A landscape with many valleys, sampled at points; each row gives a point and its height.
From any point a ball rolls to the lowest of the 3 points nearest to it. It stops when none of these is lower. Distance is the straight distance between rows; heights are no part of it.
<954> (h 40.0): [114 110 110 129  90 125 150 137  54 125 124  91 183 127 114 114 201 136
 164 149 113 154  95 144 133]
<692> (h 40.5): [189 127 156  91 125 155 147 146 177  90 156 199 154 168 160 129 131  78
  55 102 192 132 155 134 146]
<1108> (h 56.8): [123 121  96 152 132 124 112 110  92 128  70 111 147  73 102  96 132 173
 181 155 105 153 116 126 103]
<114> (h 34.9): [135 131 113 129 145 125  95 120 107 129  76 115 116  93 110 117 124 168
 158 144  99 148 144  90  99]
<718> (h 38.8): [198 127 162 106 124 166 128 135 138  91 135 179 172 173 159 139 124  84
  56 119 203 121 150 148 173]
<510> (h 38.2): [169 152 174 118 123 125 163 129 202 121 185 193 100 184 149 140 104  87
  95 107 179 121 155 132 152]
<83> (h 64.6): [ 64 151 112 105 162  98 108 130 180 206 147 126  65  72 105 126  83 145
 138 156  83 147 135  94  91]
<862> (h 37.7): [201  81 180 118  92 159 163 154 101  87 132 126 178 163 165 137 123  98
  87 125 178  85 127 161 168]
<376> (h 46.7): [152 121 124 122 115 141 136 146 186 123 143 152 153 158 167 153 146  81
  77 113 194 136 169 130 146]
<480> (h 37.2): [126  88 150 132 107 123 132 141 113 109 128 102 164 132 135 128 165 120
 111  89 140 114 150 129 156]
<329> (h 24.5): [110 138 129 110 152 142  90 111 148 125 137 139  91 121 129 137  97 137
 127 142  88 110 107 155 123]
<627> (h 35.6): [188 114 184 115 112 151 159 144 111  83 118 150 176 151 165 145 132  98
  91 115 175 102 146 170 164]
<1144> (h 42.6): [ 99 130  94 117 163 109  72 103 121 121  70 112  97  95 117 115 114 172
 140 124  89 166 135  92  77]
<98> (h 20.0): [122 104 108 150  78 119 145 146  64  98 120  89 176 167 155 118 194  92
 142 114 145 126 114 133 141]
<873> (h 35.8): [145  82 162 118 102 133 132 115 135 111 144 132 154 143 156 167 153 109
 101 113 151 124 145 152 151]
<949> (h 41.5): [108 121 111 114 105 142 140 104  28 116 144  71 154 127 117 115 212 119
 162 151 127 130  83 125 123]
<738> (h 43.6): [128  85 147 133 109 119 133 152  88  89 125 118 160 150 147 112 189 111
 113  84 137 114 132 133 135]
<1150> (h 30.8): [123 116 116 131 131 146 111 110 179 133 145 130 106 155 126 170 119 133
 104 136 146 107 128 138 151]
<552> (h 27.3): [110 105 112 144  85 122 141 139  50 104 109  92 175 152 124 119 198 119
 141 128 148 126 115 127 125]
<144> (h 38.7): [109 179 133 128 178 125 114 128 165 134 131 145 104 147 124 162  83 118
 125 152 112 116 128 134 126]
<639> (h 36.4): [161 107 153 116 107 158 132 120 160 108 132 155 148 144 159 175 121  88
  93 116 167 126 168 155 151]
<910> (h 42.2): [120  75 144 134  98 122 141 130 109 105 125 101 174 144 125 121 158 139
 109  96 121 121 137 121 150]
<874> (h 71.1): [ 81 148 116 126 165  87 115 138 183 228 137 123  83  63  96 153  67 162
 160 149  67 139 141 106  76]
<981> (h 24.3): [102 124 125 114 145 136  92 122 149 119 124 143  81 136 125 129 107 150
 137 126  89 140 104 137 122]
<826> (h 34.0): [165 132 127 136 120 144 126 107 189 118 159 169 132 174 147 143 117  87
  87 101 177 112 163 124 136]
<402> (h 37.0): [141 177 151 132 144  92 140 148 202 124 169 185  98 172  98 134  77  96
  87 121 143  77 143  91 146]
<495> (h 19.8): [ 61 158  79 104 161 122 123 114 144 189 107 109  86  66  80 109 108 165
 139 162 105 174 139  84  59]
<768> (h 32.0): [129 120  82 136 123 138 134  99  27 151 124  97 137  60 138  78 162 180
 205 145  99 157 112 100  79]
<406> (h 38.6): [174 128 145 116 114 140 145 137 201 103 181 211 129 178 152 132 117  82
  89  98 187 131 149 155 133]
<357> (h 28.3): [147  94 168 134 100 131 143 138 101 102 140 129 160 136 159 125 155  98
 114  91 142 114 151 145 143]
<697> (h 13.3): [ 98 170 152 130 169 102 114 134 170 164 122 140  76 128 130 155 101 107
 156 137  98 134 137 117 101]
<857> (h 28.2): [128  98 125 143 124 131 134 111 123 116 100 106 134 113  91 127 136 163
 111 124 108 134 120 122 148]
<383> (h 24.7): [115 124  91 146 128 111 108 120  95 118  84 105 115  83  87 143 118 184
 150 150 106 146 134  99  75]
<141> (h 42.7): [207 110 176 119  81 157 152 157 111  80 130 150 194 189 153 131 124 100
  62 129 218 103 123 154 182]
<595> (h 15.6): [101 138  86 117 117 116 105  94  81 136  86 105 134  54  92 148 131 186
 161 160 102 152 129 103  61]
<896> (h 27.2): [129 118  94 143 133 117 129 103  45 149 114  90 152  53 112 102 135 189
 190 134 109 134 107 118  70]
<42> (h 20.3): [147  92 143 130 103 140 158 150  75  67 135 124 169 148 157 104 150  94
 106  79 128 125 137 139 165]
<138> (h 74.4): [ 66 166  75 125 171 104 132 147 153 205 135 126  62  71  74  95  74 180
 149 162  63 170 140 113  85]
<335> (h 34.4): [115 113 112 148 121 133 125 121  86 138  88 109 170  97  93 112 144 164
 160 140 109 142 108 139 135]
<1147> (h 64.1): [116 165 163 136 175  84 129 130 187 205 119 146  86  94 117 168  73 129
 137 139  92 128 155 108  99]
<29> (h 38.1): [140 186 167 138 193  89 122 153 204 139 140 181  88 135  86 138  72 113
 111 133 112  97 141 105 137]
<567> (h 35.7): [174  95 170 137 114 138 146 121 121 104 137 128 156 126 146 168 144 101
  92  85 142 116 161 153 154]
<1111> (h 31.2): [125 118 102 140 114 122 132 106  48 146 117  92 140  72 133 100 166 160
 200 135 105 145  87 128  92]
<288> (h 41.1): [117 117  95 112 117 162 138 105  37 113 143 103 167 120 117 104 216 147
 173 139 112 150  77 139 137]
<46> (h 19.5): [152  89 123 151  82 157 153 161  64  90 110 103 172 171 164  93 174  86
 129  93 148 116 120 140 163]
<14> (h 27.0): [119 134 124 128 132 149 110 106 159 128 157 141 112 144 122 150 112 119
 106 133 136 105  94 137 140]
<447> (h 41.3): [120 173 144 139 188 104 118 150 193 132 127 160 106 150 104 142  56 112
 121 135 136 125 138 118 128]
<561> (h 41.7): [124 117 106 165 134 124 114 122  93 132  75 106 148 107  98 112 144 181
 165 132 126 147 105 144 138]
<536> (h 36.9): [164 154 161 137 106 104 156 146 204 129 174 192  81 171 136 150  84  80
 112 103 169  91 137 120 158]
<460> (h 35.5): [114 108 125 119 107 142 106 121 157 121 134 119 127 124 123 139 130 144
 120 118 112 100 108 157 157]
<928> (h 17.8): [ 78 144  86 100 139 142  92 144 131 153  95 112  99  81  93 126 116 179
 137 150 107 160 134  79  69]
<749> (h 32.2): [132 162 103 141 134 111 126 129 209 133 152 165 119 184 137 139 103  98
 104 148 162 106 146 119 143]
<404> (h 32.1): [124 123  94 128 111 133 140  82  33 141 118  86 156  96 131  78 184 165
 197 148 119 151  88 136 122]
<2> (h 17.3): [186  98 166 139  88 166 167 157  80  77 150 113 163 172 177 100 147  92
 103  99 161  95 123 150 180]
<277> (h 35.2): [134 116  68 129 135 155 136  99  22 142 131  78 141  69 132  66 191 156
 183 133 107 162  87 103  96]
<533> (h 18.2): [162 100 152 133  92 151 161 157  66  75 120 127 170 174 170 112 149  97
 111 103 146  88 125 161 167]
<451> (h 38.0): [112  96 133 158 107 122 123 123  96 114 114  88 172 121 101 101 179 157
 150 136 124 141 127 141 147]
<84> (h 42.5): [155 107 133 130 115 156 122 117 167 127 137 140 146 153 152 179 137  87
  94 113 167 107 148 149 145]
<435> (h 38.3): [128 107  69 114 144 166 145  89  37 139 123  75 174  72 141  58 194 158
 183 147 108 153  94 112 113]
<805> (h 26.0): [142 124 101 132 137 134 109  98 128 113  80 118 116 116  98 114 120 164
 144 141 104 145 125 118 132]
<294> (h 33.1): [135 134 122 139 120 143 131 131 188 134 136 155 126 172 147 147 115  91
  90 111 171 115 148 122 137]
<929> (h 31.5): [115 156 114 150 141 125 116 133 187 137 147 157 127 172 120 150 103  98
  95 135 126  98 131 129 138]
<177> (h 24.4): [124 119 132 116 143 135 103 113 128 106 100 127 100 138 119 109 116 162
 118 132  96 150 119 128 131]
<444> (h 36.5): [181 118 147 117 115 172 144 135 145  84 125 153 162 150 156 155 130  79
  74 102 175 122 163 138 146]
<92> (h 19.2): [157  91 131 140  82 161 157 155  72  69 128 111 157 167 167  88 176  92
 109 103 143 116 119 156 165]
<1033> (h 24.6): [101 131 108 134 150 136  83 115 127 123 105 126  96 108 122 106 121 162
 151 126  97 153 129 117 122]
<260> (h 14.0): [ 85 138 122 107 167 122  88 131 136 118 108 141  66 116 138 140 109 143
 144 125  88 151 138 112  85]
<919> (h 37.9): [164 153 175 132  93  94 147 148 208 135 174 192  96 169 147 159  96  84
 102  83 201 100 140 125 146]
<852> (h 19.7): [119  91 117 145  89 142 137 158  64  83 114 106 178 162 153 113 191 103
 140 123 139 124 120 128 141]
<228> (h 41.6): [158 160 175 140 134  76 163 140 229 122 160 199  59 143 116 167  69  95
  98 102 184  71 148 130 154]
<923> (h 30.5): [130 159 102 134 128 143 103 124 174 140 147 126 106 161 128 141  87 122
 100 135 132  95 106 142 155]
<754> (h 14.1): [114 162 144 121 169 130 108 126 171 138 120 135 103 137 131 137 105 125
 146 144 107 134 111 134 118]
<956> (h 61.3): [206  95 164 138  60 159 170 167  80 108 155 133 183 201 181 114 134 103
  71 145 207  95 112 152 196]
<969> (h 45.2): [ 80 154 114 105 153 112 116 142 161 183 136 125  66  84 111 122 102 151
 145 145  77 158 129  96  71]
<218> (h 12.9): [ 67 155  89 104 160  95 114 131 156 185 125 112  76  80  94 116  94 173
 134 144  85 166 142  98  74]
<844> (h 29.6): [120 100 130 124 123 144 121  99 134 116 147  99 139 128 110 119 145 160
 111 121 113 120 119 137 152]
<565> (h 34.6): [152 169 145 143 130 102 142 145 203 130 174 167  93 162 131 120  91 112
 108 121 165  91 144 106 142]
<568> (h 42.3): [201  77 179 112  56 158 162 158 105 122 163 128 188 206 200 117 156  95
  79 123 198 104 117 161 197]
<128> (h 32.5): [123  91 132 128 106 134 122  96 152 116 132 109 127 132 117 145 125 139
 100 115 125 124 120 146 157]
<953> (h 32.3): [123 111 110 128 132 128 128 109  52 146 136  86 162  86 104  86 188 149
 188 150 108 144  86 139 139]
<292> (h 34.8): [105 119  83 110 128 154 130 100  21 133 123  75 158  98 132  61 201 153
 181 143 112 159  79 115 108]
<795> (h 61.4): [ 84 152 116 118 157 108 127 141 156 208 137 127  63  95 117 149  93 143
 156 153  81 147 144 103  85]
<373> (h 41.0): [192 103 179 104  76 147 165 152  69 102 142 122 183 188 189 121 122  96
  91 119 190  91 108 160 188]
<3> (h 20.4): [125 119 108 151 122 113 115  96  68 135  94 102 128  58 107 128 127 181
 186 146  97 146 105 120  76]
<1140> (h 35.3): [124 111 115 145 124 131 130 108  65 139 101 108 157  81 116 114 139 171
 199 138 104 157 109 135 109]
<837> (h 16.6): [ 98 130 110 134 124 108 115  99  70 136 104  92 133  45 105 118 121 189
 183 160 104 137 125 113  50]
<325> (h 23.9): [114 130 125 118 135 145 102 113 157 116 144 136  92 133 119 125 113 133
 121 152 111 120 106 133 139]
<1125> (h 14.3): [ 74 147 137 100 159 113  99 141 149 171 124 138  70 109 136 145  93 121
 141 134  85 163 136 117  95]
<192> (h 16.8): [ 96 137  79 104 131 122  95 108 107 137  89  99 112  69  92 133 108 174
 155 155 111 165 150 113  61]
<340> (h 19.6): [115 168 124 122 154 124 114 124 165 128 129 141  98 154 129 160 105 115
 125 151 112 113 104 137 138]
<955> (h 51.3): [121 185 133 143 179 111 118 134 174 135 114 151  99 150 132 156  83 116
 128 150 113 106 139 127 122]
<374> (h 38.9): [118 119 116 143 103 120 147 123  89 128 116  86 178 130 101  95 189 133
 142 133 127 140 103 154 141]
<171> (h 12.3): [111 188 149 120 177 110 108 147 175 149 112 164  95 129 122 156 100 105
 149 134 100 142 129 139 120]
<1031> (h 72.2): [ 60 178 101 113 176 101 124 137 176 205 147 126  68  59  94  96  69 162
 152 147  58 164 122 101  88]
<350> (h 22.3): [116 105 133 163  90 130 144 144  78 110 131 102 186 146 127 108 172 106
 124 103 139 122 142 117 148]
<206> (h 32.4): [124 114  99 144 124 120 130 119  84 141 110  88 167  93 108 121 172 152
 186 150 122 135 101 152 144]
<1106> (h 13.6): [ 97 144 136 114 165 120 104 132 149 136 120 146  72 115 141 156 100 117
 140 136  82 151 128 131 116]
<87> (h 45.1): [126 188 142 143 210  96 116 159 187 147 107 160  91 136 113 155  78 102
 129 131 126 140 144 107 113]
<551> (h 37.8): [136 163 176 126 173  83 125 133 218 112 152 184  76 154  96 150  67 111
 107 123 136  83 150 111 155]
<585> (h 59.1): [108 186 122 145 175 115 130 128 173 126 131 148  95 168 113 144  81 108
 102 144 130 105 133 108 126]
<649> (h 35.9): [149  93 151 121  99 139 137 115 137 115 142 111 141 132 142 150 158 120
  90 100 127 102 149 154 151]
<448> (h 34.5): [176  92 169 125  91 152 157 134 102  84 123 130 161 144 159 147 144 100
 106 102 142 113 141 157 161]
<77> (h 33.9): [149 151 130 137 108 132 147 130 202 118 167 182 129 173 153 142 104  76
  87  92 174 102 151 114 146]
<145> (h 22.6): [ 66 137  91  96 138 103 105 130 151 165 113 103  87  84 103 104 105 163
 123 142  81 178 152  95  75]
<959> (h 37.4): [138  78 149 127 110 139 139 132 129 112 134 102 163 138 142 139 163 127
 109  92 141 113 140 140 143]
<440> (h 63.9): [ 75 157 141 133 170  83 127 126 169 190 144 134  58  96 115 156  93 137
 146 150  88 154 142 128  88]

Call two points neighbours if one is among the 3 nearest of the other. Go from one point of each pair to the other, from neighbour to neighbour, staying as low as possible. Name the highest point that can't be avoided.
<294>, <1111> | <114>
<325>, <171> | <981>
<595>, <218> | <495>

For each start below, name the point where the ball stops.
<857> | <325>
<277> | <595>
<954> | <2>
<350> | <2>
<98> | <2>
<956> | <357>
<692> | <357>
<568> | <357>
<959> | <357>
